Points on a hilly landscape, in no order, each with its height.
From any point a ball takes the steepest step (drop divided by distance) to one of its 2 nearest points. It stops when none of these is lower. Distance is the straight distance between rows; heights are no part of it.
(1286): [111 148 134 106 114 191 125 106 103 124  98 130 147 150  93  75 100 123
 121 138]  height 5.06
(702): [ 89 133 158 156 155 107  82 139 155 153 161 145 124 118 113 140 108  78
 149 148]  height 1.88
(175): [118 181 142  84 160 187 175  98  80  85  96 131 122 147 127 100  85  98
 151 167]  height 4.05
(377): [134 151 122 151 135 114 138 120 109 109 134 139 189 152 148 135 107 102
 149 132]  height 1.92
(1349): [144  94 141 126 117 114  99 118 108 144 130 115 118 100 117 128 151 124
 112 106]  height 3.73
(158): [133 194 108 137 149 122 140 158 151 153 153 136  82 156 132 165 116 130
 168 165]  height 2.67
(240): [140  65 136 108 126 132 137  72 124 138 103 137 133 140 152  83  90 161
  73  88]  height 4.63
(745): [154 106 121 147 122 113  88 112 133 143 153 148 173 138 218 102 109 108
 129 139]  height 6.37
(1304): [102 184 142 127 144 163 169 123  87 102  94 148 152 182 103  92 127  97
 183 168]  height 4.60
(1293): [135 180 146 123 144 121 133 113 144 138 153 136 105 141 135 168  72 120
 132 152]  height 1.90
(106): [119 139 129 140 139 109 173 139 180 122 142 113  85 146 130 160 125 114
 156  99]  height 2.20
(773): [ 73 144 132 114  93 163 143 157 120 143 147 131  96 122  95 162 156 151
 142 146]  height 6.67
(104): [ 86 110 129 114  90 152 134 149 123 162 150 105  89 113 139 178 157 139
 105 109]  height 6.46
(571): [ 88 127 132 159 112 110  65 177 112 130 136 107 134  91  82 167 184 129
 112 118]  height 5.26
(825): [138 137 171 153 119 148 131  69 124 154 111 160 108 155  73  62  92  72
 146 134]  height 4.27
(699): [111  93 143 100 127 125 141 167  97 112 169 168 149 111  74 166 174 154
 114 160]  height 6.15
(974): [145 137 157 127 107 181 143  89  94 127 105 125 116 156  97  85 118  81
 130 109]  height 4.69
(1036): [112 133 128 152 149  38  94 168 136  96 131 101 177  96 133 198 170 135
 103 132]  height 2.48
(1318): [119 176 102 159 117 149 127 122 157 159  77  78 134 138 130 109 109 152
 108 105]  height 2.73
(1257): [173 145 121 123  96  89 113 109 127 113  82  85 109  86 119 154 112 151
  76  97]  height 3.40
(1159): [140 165 121 192 114 164 165  85 150 162  89  83 131 163 162  88 110 121
 122  74]  height 1.87
(753): [ 81 168  88 234 152 118  82 184 167 123 125 140 123 141 105 143 174 105
 180 102]  height 7.58
(872): [182  78 117  52 173 101 122 119 114 113 114 105  75  91 124 121 105 136
  78 123]  height 3.74
(267): [103 148  85 204 115  93  82 191 159 126 140 113 119 145 130 149 183 131
 137 106]  height 7.43
(254): [168  99  89  94 142 170 130 133 142 142 101 113 107 117 188  71 128 165
 130 113]  height 3.23
(268): [123 184 114 139 127 104 197 113 193 118  95 108 118 161 129 158 100 147
 158 106]  height 1.22
(1098): [130 167 139 139 154 114 181 172 134 141 144 138  60 154 115 159 144 112
 187 142]  height 2.86
(1283): [139  59 145 105 133 123 104 135  87 137 178 133 124 115 101 106 138 156
  92 135]  height 4.03
(450): [ 98 145 107 111 148 150 128 182  81  64 129 196 204 133  95 141 151 145
 155 185]  height 7.62
(217): [108 159 105 210 193 103 111 182 150 128 131 164 132 157  99 135 151 103
 202 139]  height 7.71
(797): [109 104 159 101  92  91  78 124 145 126 120  84  87  31 152 183 187 174
  33 147]  height 4.44
(169): [103 146 149 122  81 183 104 122  74 122 124 127 176 128 107 113 132 123
 111 151]  height 5.47
(1270): [137 132 150 133  73  94  91 104 100 129 143 130 162  73 146 200 111 139
  86 157]  height 5.15
(174): [168 132 105 130 159 108  87 138 148 169 139 110  90 112 129  90 104 132
 129 128]  height 6.48
(201): [109  97 157  74 163 100 140 124 146 105 115  73 134  87 131 141 144  89
  96 111]  height 6.88
(559): [157 111 128 132 140 154 136  81 126 128 112 106 148 148 212  87  98  79
 116  87]  height 2.58
(502): [118  88 103 179 130 100  99 164 162 122 135 153 173 124 112 133 181 163
 147 116]  height 2.72
(736): [165 110 140  83  97 144 110  88 120 103 122 147 134  88 140  80 111  61
  98 135]  height 1.71
(944): [128 113 122 117 150 107 167 181 118 115 132 125 153 133  77 121 187 148
 148 118]  height 5.69
(848): [172 145 131 156 133 130 121 100  92 166 145 108 126 181 125 105  84 161
 123 117]  height 4.79
(593): [107 165 126 142  96 116  98 112 205 162 123 121  77 118 111 132  81 141
 103 121]  height 3.97
(1223): [ 92  80 135 111 122 148 109 107 154 157 110 135 138 127 156  75 128 148
 102 114]  height 4.35
(979): [148 144 124  66 144 144 156 133 108 101 117 129 133 119  86 104 126 152
 142 162]  height 6.17
(1276): [139 136 130 159 153  98 133 174 146 104 142 166 130 136  68 142 152  93
 204 139]  height 7.85
(655): [107 128 144 116 114 144  73 119 132 160 145 147 151 116 112 105 108  88
 123 165]  height 2.49
(30): [188 105 118  58 168 127 149 101  88 121 135 109  85 113 157 139  77  95
  88 116]  height 3.93
(619): [113 144 111 181 127 111  81 146 176 144 163 191  93 129  65 132 116 125
 161 157]  height 8.18
(930): [120 129 148 128 124 128 155 114 122 110 122 121 156 140 123 154 133  73
 141 115]  height 2.55
(103): [130 108 150  95 115  74 132  79 180 109  98 117 113  83  89 130  88 104
  92 122]  height 4.11
(239): [150 118 120  98  95 193 173 101 102 140 123 125  51 125 140 151 110 144
 123  97]  height 6.03
(207): [148  94 154 107 121 133 106  89 115 123  95 104 154 111 161  84 107  78
  98 111]  height 2.18
(357): [134 160 125 103 187 144 164  98 119 140  98 115  64 163 110  89  70 163
 141 130]  height 6.08
(1046): [133 125 129  86 153 114 146 163 109 125 138 120 141 120  84 145 158 173
 120 158]  height 5.92
(288): [142 103 118  95 105  98 121 146 170 116  79  62 113  71 161 145 174 155
  86 102]  height 3.89
(420): [ 98  73 133 133 100 117 106 118 199 149  89 101 134 112 163  92 152 142
 117  90]  height 4.10
(153): [ 76 120 133 108 119 110 106 177 134 139 172 114 105  83 136 199 177 150
 102 144]  height 6.65
(553): [ 90  93 124 113 130  76 101 175 149 115 147 122 102  57  68 147 206 147
  72 136]  height 7.20
(878): [141 144 146 162 133  93 117 154 161 117 150 170 111 132  16 139 134 112
 163 161]  height 8.01
(55): [153 143 118 131 136 168 170  57 102 144  97 114  77 155 139 122  49 156
  92  82]  height 5.43
(809): [151 118  92 134  76 158  95 160 128 154 138 162 123 122 140 138 152 151
 146 148]  height 5.11
(755): [ 87 125 119 141 110 139 135 180 121 125 155 180 125 136  73 170 180 154
 160 151]  height 6.41
(631): [151 111 137 114 141 121 202 103  72 127 140 134  69 173 117 156 112 170
 129 113]  height 3.39
(455): [111 140 130 140 143 126 174 157 135 101  99 117 161 156 104 117 151 143
 172 129]  height 5.41
(11): [137 112 155 165 130 137 143 112 112 159 175 150  98 150 111 133 138 107
 158 106]  height 6.93
(1072): [143 102 124 140  97 124  83 124  75 124 158 154 185 110 123 147 159 159
  98 169]  height 4.65
(1214): [133  80 120 133 142  86 118 145  97  96 160 164 220 154 169 133 156 131
 160 127]  height 1.77
(289): [ 52 153 100 183 133 106  64 195 131 134 150 147 122  93  90 184 172 134
 142 135]  height 5.53
(1177): [118 139 111 136 126 177 125 123  93 113 141 193 187 167 102  88 130 155
 179 177]  height 1.64
(196): [127 138 118 206  92 131 108 170 125 127 150 140 113 134 109 158 176 119
 165 105]  height 7.27
(337): [111  99 107 160 129  64 110 155 177 108 100 118 181 124 141 130 155 126
 142 111]  height 3.12
(410): [126 139 157 135 159  92 120 129 128 146 123  92 150 128 136 115 146  64
 135 107]  height 3.00
(1011): [151  92 124 119 121  94 105 130 159 178 182 124  64 121 139 125 117 140
 124 106]  height 6.62
(744): [170 162 111 126 111 182 171  95 110 160 127 131  47 156 132 127  78 158
 130 117]  height 5.76
(881): [161 144 109 151 130 152 100 119 127 150 165 173 148 169 179 113  87 109
 158 163]  height 6.16
(793): [130 162 111 131 100  79 145 113 162 107 101  82 128 110 140 177 104 190
  97  94]  height 2.78
(1301): [166 121 130 163 136 154 136  52  82 140 118 122 128 170 156  96  67 143
 101  80]  height 5.14
(155): [140 111 148 125 111 131 130 117 143 161 173 158  53 135 115 146 108 106
 153 132]  height 6.78
(546): [131 127 112 175 110 125 121 155 177 147 117  97 110 131 167 121 167 105
 147  71]  height 3.18
(590): [159 116 110 125 145 145 185 111  87 111 140 126 138 184 157  99 123 169
 146  99]  height 2.11
(187): [161 164 117 138 167 146 121 123 130 161 111 122  85 146 101  76 109 137
 146 150]  height 6.31
(714): [132 121 106 121 138  75 103 150 189 112  84 129 191  80 136 131 157 148
 134 160]  height 3.48
(83): [172 116 150  66 114 157 139 138  95  91 141 146 138  92 140 116 140  62
 132 145]  height 1.04
(1169): [ 70 139 125 113  80 182 134 134 131 138 130 161 146 116 137 173 127 124
 120 145]  height 6.94
(695): [116 152 128 199 114 128 140 143 129 170 154 127  89 165 105 133 160 118
 171  92]  height 7.09
(1274): [120  88 122 101 114 108  90 146 216 130  92 125 148  76 153 127 142 135
 104 136]  height 3.81
(138): [137 155 124 152 109 156 142 122 119 159 148 180 110 173 125 123  91 145
 168 160]  height 5.82
(1232): [130  53 104 149 135 108  96 163 131 133 144 172 195 115 155 122 188 148
 154 147]  height 2.29
(432): [ 75 130 122 189 132 115 137 127 190 134 127 119 117 142 140 147 141  91
 154 101]  height 2.74
(1333): [118 163 131  90 132 184 169  98  62 105 140 165 107 170 122  90  78 137
 142 170]  height 3.52
(1330): [162 135 152  88 161 136 181  96  86  92 115 123 123 138 145  92  91  76
 128 102]  height 3.47
(370): [163 142 129 179 124 155 152  95 134 134 103 109 143 176 179  92 111  71
 144  95]  height 2.54
(1161): [ 88 164 145 164 151 141 176 117 140 120  98 122 145 188 110 106 130 105
 172 130]  height 5.07
(322): [ 90  83 150  80 145  89 125 150 155 123 148  91 113  95 143 171 172 128
 100 124]  height 6.79
(826): [ 96 129 100 107 111 155 118 161 106  88 140 187 228 105 133 159 153 153
 115 185]  height 7.38
(716): [ 99 134 145 141 171 134  93  75 147 168 132 118  94 156 145 109  44 128
  90 124]  height 4.14
(837): [152 124 147  97 109 158 186 129  54  73 138 132 179 142 141 121 163  87
 150 105]  height 2.57
(1006): [153 113  97  95 125 181 153 112 111 126 100 122 158 153 182  80 110 174
 118 104]  height 2.79
(991): [129 140 106 119 102 188 126 140 112 158 144 137  96 144 145 115 116 132
 143 145]  height 5.45
(1202): [117 125 107  95 125 165 162 112 128 108 115 180 174 164 135  62 125 146
 171 144]  height 0.23
(691): [148  92 122 122 140 157 157 137 104 124 146 159 133 154 123  75 136 165
 159 130]  height 1.38
(533): [ 71 122 117 103  87 169 129 143 105 112 127 160 198 135 167 146 133 139
 131 162]  height 7.16
(811): [167  91 107  55 184 139 128 121 112 129 115 116 113 112 154  75 117 141
 117 120]  height 3.51
(1158): [137 125 156 140 146 131 106  76 159 160 125 125 108 143 100  81  58 108
 117 119]  height 3.83
(932): [149 149 103 139 132  71 149 129 174 120  97  78 133 131 143 152  97 149
 137 112]  height 2.16
(479): [172  81 136  89 122 117  85 123  66 105 177 154 178 112 121 101 145 160
  86 173]  height 4.33
(295): [167 107 138 112  94 118 127  84 150 101  64  98 106  63 111 125 101 122
  84  95]  height 3.78
(270): [122 141 134 137 176 120 127  88 105 152 145  94 112 160 144 125  59 171
  92 110]  height 4.43
(330): [186 108 102  68 125 148 145 141 118 110 132 160 159  98 109 101 143 195
 121 171]  height 6.42
(1110): [141 124 108 178 152 108 152 148 112 111 150 159 180 180 154 136 142 136
 180 124]  height 2.45
(780): [102 167 168 148 160 169 191  75 149 135 105 143 105 184 113  81  92 104
 144 139]  height 5.46
(892): [107 166 153 133 145  79 105 117 145 145 162 106 132 117 139 174  82  77
 118 143]  height 2.40
(795): [110 173 113 170 116 140 142  87 186 147  98  91  77 153 111 123  87 135
 115 100]  height 3.41
(1059): [107 141 145 114  96 178 141 117 113 151 133 106  63 117 142 164 122 100
 100  98]  height 6.26
(195): [103 151 101 145 104 125  90 148 175 162 137 103 110 117 124 150 132 153
 130 129]  height 4.41
(1071): [134  88 153  69 158  93  98 138 159 126 118 108 113  67 118  96 141 101
  89 124]  height 6.97
(470): [128 141 145 114 127 149 194  95  61 108 145 149 123 176 134 122 106 159
 145 125]  height 2.80
(551): [143 139 109 147  96 107 100 171 160 130  87  79 120  78 167 144 174 122
 124 101]  height 3.57
(960): [125 122 153 151 125 105 129 114 142 146 123  76 116 135 103 109 124 118
 123  93]  height 3.37
(1275): [127  98 136  82  96 114 100 120 124 115  87  74 102  53 180 159 158 150
  47 124]  height 4.16
(541): [109 147 123 153 152  93 104 168 116 118 143 137 177 131 123 179 121 113
 143 158]  height 1.01
(181): [ 96 100 120 152  99 141  62 164 101 126 148 160 175  86 111 163 180 137
 106 156]  height 4.96
(1364): [ 98 120  92 147  85 134  80 179 158 168 142 142 102  92 155 151 190 143
 145 133]  height 4.77
(1294): [ 86 158 115 144 134  72 109 154 151 102 101 111 190 116 157 191 117 133
 124 147]  height 1.84
(632): [119 100 147 100 153  90  87 177 150 122 133 104 138  53  92 125 183 106
 100 158]  height 7.07
(1246): [166 129 132  79  94 154 154 111  66  50 153 155 188 107 125 110 146  95
 129 145]  height 1.86
(934): [178 116 162 106 131 142 177 122  67  94 130 127 136 159 165  80 135  52
 156 101]  height 3.11
(149): [111 126 166 115  93  94  98 113 135 106 123 112 148  61 137 208 154 166
  38 159]  height 4.78
(570): [178 109 143  67 172 106 167 100  67  81 128  99 128 123 148 146 109  94
 103  88]  height 3.76
(909): [114 180 143 148 191 151 187  88 134 149 120 124  77 207 133 123  65 144
 150 149]  height 5.81

Where does a ball stop that starts at each point below?
(1270): (377)
(267): (1202)
(330): (1202)
(632): (1158)
(773): (1202)

Write out the way that a ball takes from each point below.
(826): (533), (1169), (773), (755), (699), (1046), (944), (455), (1161), (1304), (175), (1333), (470), (590), (691), (1202)
(878): (1276), (217), (753), (267), (196), (695), (11), (155), (1011), (174), (187), (357), (909), (780), (1161), (1304), (175), (1333), (470), (590), (691), (1202)
(30): (872), (811), (254), (1006), (590), (691), (1202)
